Points, in no order, along strands that fork, close into loops and pass close to each other.
(in the rows, 128 means zero)
Two points are linked if the straight distance between their rows is under 124. Some points are linked to none.
<837>: [ 57 106 124 148 144 137 107 140 131 154 117  95 114 138  97 125 171 191
 143  91 123 148 169 111 113 132 128  64 180  39 126 141  85]
<206>: [ 65 132 171 212 168 106 184 130  78 210 142 100 158 151 130 131 109 160
 173  88 102 176 103 134  93  90  86 117 151 107 126 135 123]
<106>: [194 141 127 204 165 165 158 118 102 161 128 106 158  67 118 156  90  98
 117 111 139 146  67 140 156 131 122 177 121 204 134 135 136]
<1381>: [190 109  98 119  94 119 102  83 136  91 142 110 112 169 123 104 116 109
 107 114 148  48 122 138 186 154 150 151 130  91 107 147 173]
<242>: [160 156 134 142 104 148 104 138 149 117  88 141 112 145  77 144 146 193
  99 167 140  96 135 133 145 136 159  56 153  93 198 122  95]
<1441>: [ 72 137 150 133 158  52 145 188 129 129 170 136 121 139 131 124 108 121
 159 163 128 141  74  83 129  93  55  95 103 159 119 129  87]
<426>: [137 122 126 101  77  89 140 137 180 133  96 158 122 168 109 138  95 147
 135 128 160  94 189 126 114 126 140  81 147  83  88 117 120]
<833>: [ 99 113 103  67  82  30 139 140 123 109 112 153 129 174 149 144 103 127
 127 142 156 116 202 112 124 137 102  90 130  84  59 124 178]
<1161>: [151 160  98 140 149 133 142  85 152 135 128 174 134 122 120 111 118  96
 101 158 138  80  77 109 133  90 171 124  98 200 178  84 101]
<1214>: [ 56 118 108 155 163 142  97 133 125 188 120 114 134 160 141 119 165 190
 144  67 107 136 161 129 114 108 108  94 161  55 133 144 107]
<288>: [135 105 151  66 120 101 122 133 126  90 163 125 116 130 151 113 117  87
 143 118 136 130 178  95 119 151 124 148 122 102  89 114 129]
<540>: [ 55 110 126 135 137  36 151 169 148 140 143 152 142 150 146 137  90 134
 153 162 138 130 110  69 130  88  45  79 115 146  94 130  63]
<1308>: [137 113 159 126  74  85 157 157 115 111 138 112  87 130  55 118 152  97
 128 161 132  93  87 151 141 173 136 143 159  92 121 166 164]
<639>: [ 71 117 130 187 174 123 137 126 101 210 135 114 152 170 161 130 122 192
 150  74  96 153 129 114  95  96  91 113 154  89 132 119 114]
<485>: [143 152 106 151 142 177 102 133 133 137 123 102 156 178 205 171 100 200
  91 118 110 153 114 136 111 109 107 126  99 147 132 119 158]
<1454>: [183  78 142 113 140 165 116 140  54 117 119  78 126  56 128 147 144 140
 120 132 129 182 179 133 100 199 163 166 142 116 132 142 168]
<1315>: [127 168  97  89 104 135  86 146 178  90 111 129 140 166 184 129  92 185
 103 175 135 118 136 122  99  79 100  83  80 150 129 120 124]
<730>: [ 95 103 125  97  94  64 157 174 182 139  88 132 120 144  93 133 108 123
 120 123 174 129 178 115 133 136 110  60 146  90  64 139 121]
<1070>: [131 147 152 151 108 137 133 133 129 143 125 149 128 181 149 185 101 189
 132 129  93 149 126 151  91 106 133 132 131 120 135 103 157]
<863>: [103  94 165 130 108 130 152 143 117 138 131 116 115 116  88 118 143 128
 166  83 122 162 174 123  95 150 140 131 161  67  91 130 117]
<302>: [114 160 143 107  98 119 152 174 144 157  89 144 122 108  84  91 156  83
 128 121 131 151 117 188 151 131 103 121  99 147 129 168 171]
<1238>: [134 114 129 104 124 137 114  99 152  97 149 147 133 166 187 138  84 155
 151 109 123 119 197  82  88 105 121 142 129 111 103  73  82]
<796>: [ 66  95 120  99  91  38 169 132 151 134  83 164 143 174 169 158  92 124
 139 113 148 142 196 122 133 125  77 101 129 100  32 111 145]
<598>: [153 138 119  89 103 122  96 117 144  84 115 124 104 153 113 126 145 128
  82 186 132  86 101 136 152 144 167 115 124 126 173 146 158]
<925>: [152 128 160 113  84 101 150 184 135 124 118 120 103 130  70 124 133 106
 121 153 146 122 114 143 130 167 129 116 133 108 124 151 154]
<1267>: [ 73 170  95  96 141 133  96 140 109 122 117 130 125  75  95  78 230 120
 116 163 131 120 135 143 114 133 160  79 133 131 194 151 113]
<896>: [141 126 137 179 146 165 101 125  94 140 111 122 117 100  83 155 168 191
 123 118 128 120 131 120 140 157 164  90 187  78 175 117  86]
<1750>: [ 73 113 141 123 117  91 152 145 169 167 110 166 110 121  63 118 138 114
 154 108 142 125 170 130 113 108 156  80 163  72 118 121  86]
<1486>: [ 82 108 135 111 128  68 124 153 160 127 138 155 129 149 115 124 127  95
 155 136 154  94 147  98 144 113 100 106 151  94  79 156  70]
<936>: [155 154 126 140 125  99 148 121 182 148 132 192 137 137  97  98  95  95
 131 154 151  75 105 119 124  80 134 106 102 179 167  99  77]
<1098>: [130 140 151  97 112 108 136 140 152 117 140 145 119 138 130 113 119  59
 123 141 128 124  84 157 169 126 108 159  87 166 114 144 177]
<890>: [182 103 116  98  97 115 124  75 143 103 156 145 117 152 139 104 104  76
 133 102 146  62 154 132 146 148 174 173 127 104  90 115 159]
<410>: [100 132 144 119 137 129 107 137 121 143 150 114 128 175 178 152 130 137
 118 111  88 148 105 157 131 128 109 157 119 112 115 143 190]
<867>: [164 150  89 138 151 184 120 115  94 160  98 137 151  13 131 136 139 126
 116  93 138 177 140 170 139 152 162 156 136 192 145 125 176]
<534>: [145 142 154  80 137 139 134 118 126 120 146 151 127 116 175 125 105 108
 142 111 132 201 173 119 117 135 110 127  78 145 120  70 135]
<798>: [106 129 124 101 120 109 118  89 166 167 136 200 133 158 148 106 128  85
 137 100 116  86 153 156 138 101 145 154 130 125 126 117 138]
<1474>: [149 133 165  94 117 116 134 143 124  57 161 115 100 140 142 174 100 125
 130 193 116 145 102 109  97 123 146 129  97 154 136 103 132]
<284>: [127 150 112 142 141 156 120  75 107 125 114 166 112  87  96 134 181 157
  82 163 128  96 105 123 156 134 189 112 170 137 199  94 103]
<799>: [103 145 153 114 113  97 133 146 147 138 133 153 120 165 134 138 122 102
 123 131 100 136  82 167 152 110 105 154 109 141 126 147 182]
<1787>: [133 104 141 103 116 137 104 109 122 119 129 137 106 125 111 118 162 130
 128 126 128 103 171 126 122 162 175 126 162  66 150 118 112]
<707>: [106 148 101 154 159 158 106 137  61 123 122 100 139  68 109 118 196 146
 150 105 113 151 129 133 104 141 156 138 148 137 158 152 115]
<380>: [100 122 112 133 146 146 119  80 142 196 133 195 145 136 148  99 137  94
 140  65 104 112 136 165 130  90 134 162 118 150 138 110 143]
<24>: [117 117  97 138 100 175 133 107  73 140  90 143 141  42 103 112 206 155
 138 122 117 151 167 175 108 173 189 163 193 143 149 162 165]
<1353>: [ 74 163 107  98 125 108 106 123 165 115 122 151 110 136  97  84 186  92
  87 173 127  73  82 133 176 113 127 116 137 135 172 160 119]
<984>: [125 111 152 104  90  94 146 149 113 133 134 105 105 166 147 152 108 160
 128 129 121 158 159 138 108 167 100 113 130  88  92 124 200]
<1175>: [118  91 146  99  85  65 149 123 100 103 164 134  93 125  86  99 144  71
 154 135 131  89 129 136 135 162 147 167 158  85  87 143 170]
<1507>: [122 140 111 155  88 173 148 104 119 155  85 160 117  78  58  93 210 139
 104 135 141  96 119 170 150 161 165 127 186 126 150 157 123]
<1248>: [214 116 121 139 136 175 129 127 162 142 138 127 139 133 146 118  90  95
 123 100 157 105 135 132 142 137 125 150  87 160 108 120 105]
<1099>: [128 150 141 188 159 136 158 131  99 171 139 109 164 100 118  89 142  87
 171 100 125 156  79 172 137 112  78 147  90 187 129 179 145]
<1546>: [148 138  77 152 160 190 107  76 116 136 109 128 130  94 130 176 131 149
  84 124 115 117  81 133 163 129 178 157 148 171 166 120 149]
<1605>: [104 125 125  93 156 120 107 144 133  79 177  97 107 118 137 121 152  67
 123 166 124 115  68 112 155 126 132 149 104 155 133 145 114]
<1536>: [ 43 132 168 144 140  70 181 160 115 147 134 136 114 102  72 106 140 117
 206 103 122 198 135 122 100  96 100  89 123 121 106 128 103]
<769>: [186 129 128 111  81 110  99 135 135  63 120  91  97 179 106 134 113 161
  97 190 144  84  99 125 145 140 136 113 125 104 144 161 162]
<418>: [120 151 103  83 206 131 122 125  55  83 135  95 150  42 125  75 159  91
 149 114 114 191 138  99 100 119 148 152  77 173 160  93  96]
<743>: [ 99 140 142 168 139 106 145 137 133 168 139 158 132 155 114 134 121 113
 130 129  97 125  51 155 142  85  99 153 116 163 160 142 144]
<1752>: [172 116 104 130 121 185 141  34 134  70 120 120 112 122 121 170 117 118
 106 173 119  78  78 114 161 127 210 162 131 157 140 104 113]
<189>: [219 138 135 193 162 171 153 128 109 168 130 121 159  86 134 165  78 126
 128  94 147 159 113 134 138 137 123 152 109 185 126 105 127]
<151>: [138 146  96 133 114 147  84  93 186 142 105 177 150 193 171 128  88 186
 128 120 122  79 140 151 117  52 124 116 111 122 134 125 115]
<692>: [153 105  83 131 148 199 100  77  92 115 116  93 131  57 130 122 183 118
 104 115 127 112 134 147 166 170 181 174 157 133 133 148 126]
<1342>: [132 167 130 104 134 129 156  86 150 109 143 181 129 106 133 125 125  70
 116 169 115 122 112 115 110 102 187 134  96 183 166  68 130]
<1404>: [180 130 157 105  83 128 142 175 123 138  99 132 113 116  93 134 127 126
 105 148 150 148 142 160 116 178 145 101 117 121 140 132 177]
<453>: [181 143  94 186 151 179 147  85 121 148 109 126 143  74 119 188  87 124
  97 121 124 126  61 133 166 129 165 183 142 205 143 122 156]
<736>: [168 147 153 126 112 152 139 177 122 150 108 112 128 120 129 149 120 145
 108 124 141 185 137 151 118 168 107 103 108 134 119 122 167]
<466>: [ 65 160 105 124 147 120 110 154 120 152 119 142 124 106  91  81 196 123
 148 121 130 118 125 147 113 112 137  93 132 126 160 150 109]
<110>: [145 144 142 102 123 127 132  93 156 105 152 179 130 139 153 135  95 103
 143 138 116 121 153 119  98  93 173 142 106 147 138  72 118]
<1633>: [ 84 132 143 156 131 112 169 178 153 182 114 104 137 133 106 112 120 126
 149 106 139 170 128 154 130 116  59  86 113 120 100 171 129]
<294>: [118 126 114 176  99 159 140 130 151 179  76 140 124 115  51  93 177 128
 130  98 139  89 125 177 152 138 143 117 170  96 137 172 109]
<1448>: [201 122 131 132  74 102 137 151 118  78 143  69 103 176 111 141  92 149
 104 166 146 102  97 121 137 159 111 134 118 105 109 165 188]
<1363>: [104 152 114 153 116 158 162  80 102 150 112 187 108  74  71 120 202 160
  82 165 126 102  89 140 150 133 176 132 199 144 168 122 117]
<1511>: [132 117 125  96 141 149  93 133  95  99 130  95 116 131 148 175 148 132
  85 167 104 150  83 148 136 153 160 143 109 146 161 154 205]
<594>: [181  98 111 125 128 179 143  46 109  86 137 126 117  92 123 163 117 105
 110 149 113 106 120 105 141 147 220 189 143 147 141  79  98]
<1313>: [146 111 120 110 147 150 126 132 140 105 159 109 137 134 178 111  88 133
 138 104 142 141 188  57 101 133  95 130 108 132 109  71  60]
<1030>: [156 123  99 112 163 178 119  68 111 123 128 152 148  68 128  93 150  94
 112  99 122 123 177 104 119 134 195 169 144 126 163  73  80]
<506>: [ 73 141 138 127 131  87 146 170 141 162 127 165 109 116  68 114 149 122
 152 129 130 133 129 127 106 106 138  74 146 107 148 114  96]
<490>: [148 142 138 104 106 120 133 128 170 105 138 148 138 163 193 138  64 132
 144 142 137 144 139 127 129 105  78 129  70 168  78 109 139]
<517>: [130 174 109 136 132 126  87 146 152 140  92 152 122 151  94 115 154 182
  96 152 137  88 119 125 153 106 140  52 136 105 207 119  85]
<1734>: [ 93 116 146 126 115  74 159 147 162 132 140 160 134 146 159 140  75 127
 161 140 142 143 155  87 117 108  64  96 109 150  79  98  86]
<1502>: [166 125  90 166 137 152 106 107 167 194 109 163 165 185 164 121  86 182
 122  84 123  95 127 144 122  75 103 113 104 142 154 127 112]
<1305>: [166 130 132 115 114 157 112  87 146 107 141 161 128 161 162 146  97 149
 145 112 117 107 169 122  90 103 172 147 125 114 125  78 111]
<1763>: [ 92 143 135 111 159  99 116 168 129 124 170 134 121 121 129 107 142  95
 146 143 129 129  96 115 131 104 100 117 101 152 138 131 106]
<252>: [131 105 176  79 145 142 136 138  63  93 145 102 117  97 148 140 124 139
 133 132 109 229 169 108  89 171 108 152 108 118 135  94 146]
<1015>: [110 141 137 169 156 163 104 121  92 153 144  99 144 149 164 177 144 149
 107 107  88 150  88 156 129 127 138 173 152 110 142 153 174]
<1544>: [ 86  90 148 106 105  75 158 138 152 130 129 142 133 153 154 141  89 109
 158 105 140 146 188  92 123 134  77 122 141 105  47 108 111]
<609>: [137 123  78 153 173 186  90  80  76 128 118 107 129  52 126 155 169 160
 101 118 113 132 116 130 154 147 180 163 175 140 166 128 129]
<1056>: [ 85  88 136 122  96  54 172 160 153 142 102 119 115 147  87 130 113 112
 142  98 158 128 161 138 140 135 101  97 157  68  36 164 155]
<656>: [179 124 132  95 113  99 125 139 183  90 153 135 134 141 141 110  91  76
 136 155 179  78 157  87 143 134 122 123 113 133  81 127  77]
<1003>: [174  85 151  97 141 163 123 150  69 102 131  69 120  88 143 151 129 153
 111 136 130 190 188 100  88 191 136 142 124 111 132 118 142]
<1160>: [127 133 144 182 131 159 112 111  86 152 121 113 133 134 125 190 151 172
 103 120  92 134  99 162 130 151 165 169 189  93 155 147 169]
<1625>: [137 128 112 102  99 150 108 148 140 119 109  91 129 166 203 147 109 185
 102 130 128 152 180 127  96 164  88  95 103 131 112 100 169]
<1518>: [142 130 101 103 191 145 122  69 125 124 150 154 153 100 152  81 121  72
 129  98 115 116 154  83 112  98 171 165 102 153 164  58  79]
<98>: [166 133 131 152 145 173 125 160 103 153 127 108 137  92 126 141 140 133
 124 103 142 160 138 133 116 155 131 120 130 129 129 124 125]
<1449>: [ 61 132 180 125 153  72 168 149  96 121 163 157 110 105  90 108 128 102
 195 119 103 176 116  97  97  96 102 136 127 123 127  94  91]
<1372>: [110  98 137 162 115  75 141 135 170 134 155 135 153 191 163 153  70 133
 145 144 121  87  96 105 150  93  49 147 127 129  81 174  85]
<966>: [144 121 140 172 106 133 141 135 158 168 120 123 127 159  97 107 131  95
 123 110 123  82  83 161 169 126 104 171 147 119 121 184 135]
<1648>: [151 149 172 113 115 120 155 142 113  92 147 153 104 115 119 174 112 120
 135 177 118 170 107 130 102 131 152 130 103 162 154  83 141]
<567>: [ 85 129 160 195 180 124 151 130  70 158 166  95 148 135 140 121 132 131
 174  91  93 158  94 117 104 101  98 162 141 122 124 141 114]
<721>: [149 137 137  90 117 135 109 113 146  38 152 109 113 151 164 158  86 141
 135 202 129 119 107 113  85  84 145 120  91 149 116 106 121]
<1379>: [174 113 140  70 115  86 121 116 146  53 167 116 114 139 143 120 102  83
 136 167 155  89 172  76 121 147 151 137 126 106  95 115 104]
<91>: [167 150  87 132 124 190  70  93 153  87  77 104 133 172 147 152 119 165
  78 146 116  95  72 133 179  97 155 128 108 141 176 156 149]
<94>: [147 137 113 101 212 133 117 113  87 123 151 119 146  86 158  91 121  94
 136 100 122 160 129  86 114 102 141 146  74 177 149  70  93]
<871>: [160 117 152 167 116 130 159 113 163 125 163 135 148 172 184 146  45 139
 156 132 120 128 103 125 119  91  66 151  80 175  86 120 116]
<100>: [102 139 107 117 115 107 114  96 190 164 114 199 131 173 123 102 128 101
 111 126 118  61 112 155 166  84 129 140 130 142 156 146 127]
<1569>: [173 150 110 142 164 180 113 140  81 171 104 131 152  41 135 137 130 143
 129  73 143 190 169 141 111 147 146 129 129 157 143 104 145]
<200>: [149 126 169 147  66  86 184 140 112 115 139  90 112 184 134 169  71 161
 137 144 123 147 130 143 106 160  95 133 134  94  76 124 202]
<1747>: [183 117 112  94 105 135 107  72 146  73 127 113 109 140 120 104 143 105
  90 160 147  50 125 133 178 160 180 131 132 108 144 133 145]
<177>: [ 83 113 165  80 156 125 123 149  78  85 161  96 118 119 156 127 142 130
 143 124  91 203 151 105  94 145  87 151 118 106 126 118 140]
<1672>: [119 145 143 121 154 149 131 137 106 154 141 122 136 119 176 125 122 140
 143  89 122 211 156 127 117 137  74 123  90 137 116  92 142]
<861>: [124 134 119 186 165 142 107 133 115 176 105 131 126 131  85 120 149 199
 135  92 142 117 130 103 123 121 148  57 164  82 166 103  67]
<313>: [104 127 128 141 185 144 111 140  49 111 143  96 134  95 115 118 161 154
 151  95 101 169 127  93  86 123 132 150 146 110 154 113  93]
<920>: [ 64 129 122 107 146  63 107 130 162 129 141 174 132 135 108 103 154  68
 149 154 144  66 129 109 165  94 108 111 151 108 116 165  66]
<1039>: [ 61 122 163 168 147 118 135 140  88 135 163 106 116 138 108 141 162 137
 171 114  90 143  99 122 108 116 119 155 171  80 126 146 111]
<274>: [137 138 151  87 117 117 143 111 157 119 142 157 130 139 197 118  77 106
 155 126 149 191 181 113 133 134  70 125  69 156  84  75 128]
<962>: [132 134 105  76  72  55 126 127 158 104 101 157 136 179 142 138  91 143
 129 149 159  85 195 123 110 113 122  88 135  87  66 124 152]
<809>: [154 148 124 182 178 132 136 136  99 204 115 112 179 114 136  93 117 120
 135  90 131 160  75 160 135  97  66 118  87 186 151 164 151]
<251>: [152 110 154 197 101 145 164 143 160 183 103 122 129 142  61 124 121 118
 140  91 140  97 111 154 146 141 127 132 167  88 114 167 101]
<566>: [134 108 112 158 147 142 120  97 151 218 131 179 158 169 156 117 108 131
 142  57 107 106 136 168 127  85 105 139 119 132 141 125 130]
<1207>: [170 122 126 104 107 127 100  96 163  51 148 116 123 174 163 141  76 128
 142 165 144  72 113 114 124  88 138 148 108 132  79 128 123]
<216>: [166 120 135 128 115 117 140 176 188 137 133 128 134 137 109 101  94  93
 131 132 177  94 134 105 147 132  86 103 106 140 100 148  74]
<1707>: [157 151 125 154 128 170 102  92 121 101  95 142 115 108  94 145 167 180
  82 166 131  76 117 135 185 139 171  82 163 123 208 109  96]
<1327>: [114 167 106 186 157 138 144 147  64 124 123  91 142  55  96 111 191 129
 164 117 123 146  89 138 117 141 142 143 133 180 147 172 120]
<1124>: [ 86 145 102 102 151  96  86 122 176 116 143 158 132 139 127  80 163  77
 113 159 146  56 103 116 186 101 111 111 127 132 151 160  79]
<774>: [ 57  79 120 159 156 126 137 136 127 136 141  72 152 130 162  90 105 144
 156  71 122 160 179  54  97 132  42 118 141 111  88 105  71]
<1229>: [111 153  78 109 194 137 112 120  63  94 131  88 139  46 121  73 191  98
 142 128 126 144 114 105 116 120 165 143 100 187 160 126  93]
<1650>: [151 136 127 176 133 160 107 130  93 150 106 127 124 102 102 190 150 182
 103 133 118 136 108 148 127 157 164 133 185 114 177 136 146]
<709>: [148  97 127 117 126 140 127  86 147 111 159 135 114 136 140 101 131  57
 133 107 132  71 109 132 163 141 152 191 126 131  93 135 130]
<1578>: [149 111 123  63 127 113 100 120 131  83 168 105 117 154 180 122 110  94
 119 123 129 116 139 118 142 147 132 153  98 124  90 130 175]
<90>: [186 132 167 146  85 113 159 152 109 107 141  86 116 163 122 162  95 134
 110 148 124 139  90 145 129 161 118 152 123 118 106 145 197]
<445>: [134 161 146  91  97 126 153 148 142 131 109 156 118  87  94  83 155  50
 105 150 144 142 102 174 154 140 123 135  92 180 139 139 171]
<290>: [132 149 123 177 116 164 172 132  92 134 119 126 143  52  97 106 176  92
 162 111 127 145 110 166 129 150 146 170 133 184 116 162 136]
<1289>: [147 109 146 168  96 104 149 120 172 133 151 119 153 200 185 149  50 142
 146 130 117  98 107 127 136 100  64 167 118 135  70 161 128]
<1599>: [176 114 103  89 123 150  92  99 141  69 143  95 121 174 178 145 101 128
 113 142 129  98 113 125 138 129 157 144  92 129 108 129 169]
<1425>: [103 138 124  91 137 133  99 115 123 109 136 136 111  94 108  98 198 110
 109 169 127 105 144 127 126 151 171 107 149 104 184 124 111]
<259>: [131 139  99 128 148 171 102 111 106 115 112 120 128 115 134 185 139 133
  81 150 108 140  64 140 152 132 168 151 128 173 174 137 178]
<1145>: [111 114 146 178 145 156 153  95  69 138 143 141 140  87 109 128 152 114
 165  78  85 149 115 133 107 124 154 212 166 125 130 114 119]
<817>: [136 133 105 105 162 149 119 117 133  97 155 115 117  90 125 104 154  62
 103 159 136 104  94 110 151 133 164 143 102 167 148 115  95]
<447>: [125 124 106 120  91 124 110 120 178 132 107 144 141 194 187 143  78 184
 132 122 132  96 166 133 109  92  92 116 120 118  81 122 124]
<1351>: [167 115 119 110 138 161 143  65 114  93 138 143 124  74 115 125 144  96
 103 156 120 115 156  96 120 148 213 167 147 129 170  68  80]
<640>: [200 119 142 182 136 170 163 133 141 163 141 116 148 134 156 140  73 130
 138  94 151 148 134 119 122 140  88 132  95 162 103 107 105]
<1249>: [ 74  92 139 110  98  99 152 168 172 140 100 107 107 118 100 132 116 149
 116 114 160 182 206 104  97 155 120  39 148  98  86 100 116]
<1225>: [122 156 102  49 100  95  67 111 171  70 114 141 141 178 184 128 107 155
 107 192 139  91 149 126 103  83 132  92 105 116 115 140 166]
<1045>: [112 151 108 165 158 112 105 150 132 182  90 147 123 143  84 103 150 182
 119 118 138 101  98 124 136 101 127  58 146 108 184 120  84]
<689>: [ 59  86 157 102 110  86 150 138 140 134 116 144 104 125  71 124 142 134
 160  95 125 153 196 113  95 127 159  98 183  42 101 122 105]
<1742>: [151 140  98 121 122 183  96  51 148  57  99 121 114 156 132 156 122 147
 100 178 113  70  71 131 162  96 183 125 119 148 168 122 134]
<386>: [ 35 132 138 135 141  66 171 182 147 170 104 141 110 112  60 112 139 143
 155 109 139 177 138 136 103  84 114  41 128 113 123 134 109]
<785>: [ 94  93 125 144 113  67 136 143 173 150 122 146 143 188 132 146  98 133
 139 126 135  85 119 113 164 102  65 120 149  97  76 184  87]
<791>: [ 78  86 104 124 156 116 112 135 139 128 152 109 149 140 188  96 100 137
 145  93 137 133 182  47 111 124  52 117 127 120  93 103  53]
<581>: [ 85 111 157 121 154 126 123 146  79  96 166 103 115 117 121 132 157 134
 153 122  91 164 124  96  99 134 120 160 147  90 137 125 101]
<143>: [117 121 114 115  82 109 136 142 154 135 104 104 130 188 184 145  89 174
 120 113 130 128 173 136 117 151  77 115 125 103  75 119 176]
<1057>: [171 125 123 121 144 161 109 135 129 118 145 116 119 108 127 126 140 102
 114 125 144 112 127 121 136 149 150 140 116 135 135 119 100]
<478>: [149 106  89 129 118 184 118 107  73 112 104  83 144  43 125 115 193 128
 125 124 125 143 148 174 134 189 182 181 158 150 124 188 176]
<894>: [117 132 190 115 125 101 166 146 107 110 168 160 102 112 108 146 117  99
 166 142 107 172 123 110 105 124 131 144 122 131 134  79 109]
<413>: [139 155 102 138 116 162 103 151 150 113 112 102 139 164 191 150  96 212
 103 151 127 139 137 115  88 113  89  90  97 147 131  95 121]
<385>: [ 63  92 122 147 121 126 136 159 167 160 105  97 113 130 100 127 135 178
 117  92 149 165 190  99  98 138 120  44 163  80 101 110  90]
<411>: [170 167 136 117 124 150 120 197 124 131 103  96 130 117 125 140 127 128
  83 145 139 181 103 143 145 149  89 107  85 163 149 149 168]
<1532>: [ 95 120 114 141 133  92 111 129 175 165 126 166 133 182 124 126 122 140
 134 122 123  79 107 138 161  85  95 118 140 108 136 165  93]
<532>: [160  82 145 124 102 144 125 120 109 134 127 113 112 132 108 123 140 148
 135  92 134 125 182 123 109 183 168 135 169  51 111 123 131]
<788>: [120  82 135 132 113 151 114 120  55 141  92 128 117  69 100 136 186 167
 125 153 115 155 157 161 100 184 188 159 186 101 166 162 185]
<245>: [116 125 142 159 137 144 143 155 129 124 156  51 140 147 213 141  91 135
 124 129 125 174 130 101 128 165  43 133 103 143  93 106 132]
<309>: [121 111 139 145 117 120 125 101 156 124 152 133 110 164 119 117 134  81
 131 123 117  60  72 140 179 128 127 185 147 120 109 162 130]
<441>: [155 152 127  98 129 148  96 179 104 124 101  96 131 116 133 157 149 139
  71 156 122 174  96 158 138 156 122 119 102 153 169 169 205]
<1055>: [164 153  98 137 136 181  79 131 148 107 107 103 147 180 175 167 105 176
  83 136 112 127  82 135 141 100 134 132  98 147 154 149 157]
<715>: [ 98 158 144 158 128 116 161 156 126 163 122 147 130 109  85  93 153  83
 145 128 116 142  66 175 146 103  88 141 102 178 143 165 150]
<1755>: [152 142 137 172 122 171 156 143  74 132 111  96 157  41 109 130 160 117
 171  96 128 184 147 167 116 171 151 166 142 152 115 168 153]
<554>: [122 163 108 102 125 141  99 125 142  97 107 133 107 128 102 122 175 127
  59 192 125  96  78 132 167 129 158 103 130 145 205 145 138]
<869>: [128 158 138 167 167 146 139 153 100 182 128 103 156 118 160 120 119 141
 135  98 134 198 116 143 124 127  62 108  90 153 124 128 148]
<379>: [144 125 131 130 119  91 146 156 180 165 131 171 143 144 105 100  89  82
 139 129 149  97 111 128 150  93  79 110 101 163 135 150  88]
<113>: [106 148 125  51 115  97  77 121 149  78 135 145 121 175 167 149 127 157
 105 198 115 118 142 130  96 104 155  95 108 120 158 129 172]
<755>: [111  97 154 106  88  57 164 155 114 126 146 123 102 137  87 121 119  92
 161 116 140 123 147 138 130 161 114 129 151  74  57 148 172]
<1596>: [161 106 129 130 121 163 130 140  71 106 122  81 129  54 111 125 175 111
 136 130 128 158 141 159 118 186 164 167 142 133 122 167 158]

A tip is a point with one link. Name the tips that can be reached along the links from each point below, in the order of the rows.
<426> | <867>, <788>
<1518> | <1229>, <113>
<656> | <774>

A piece is two or more points that can be reached from each other along the links. Count, over all rows, the pieces, the separate loops (a circle has one, a figure eight two, a Y none), the forks (points with three links) and the tips (points with one).
pieces | 3
loops | 8
forks | 15
tips | 5
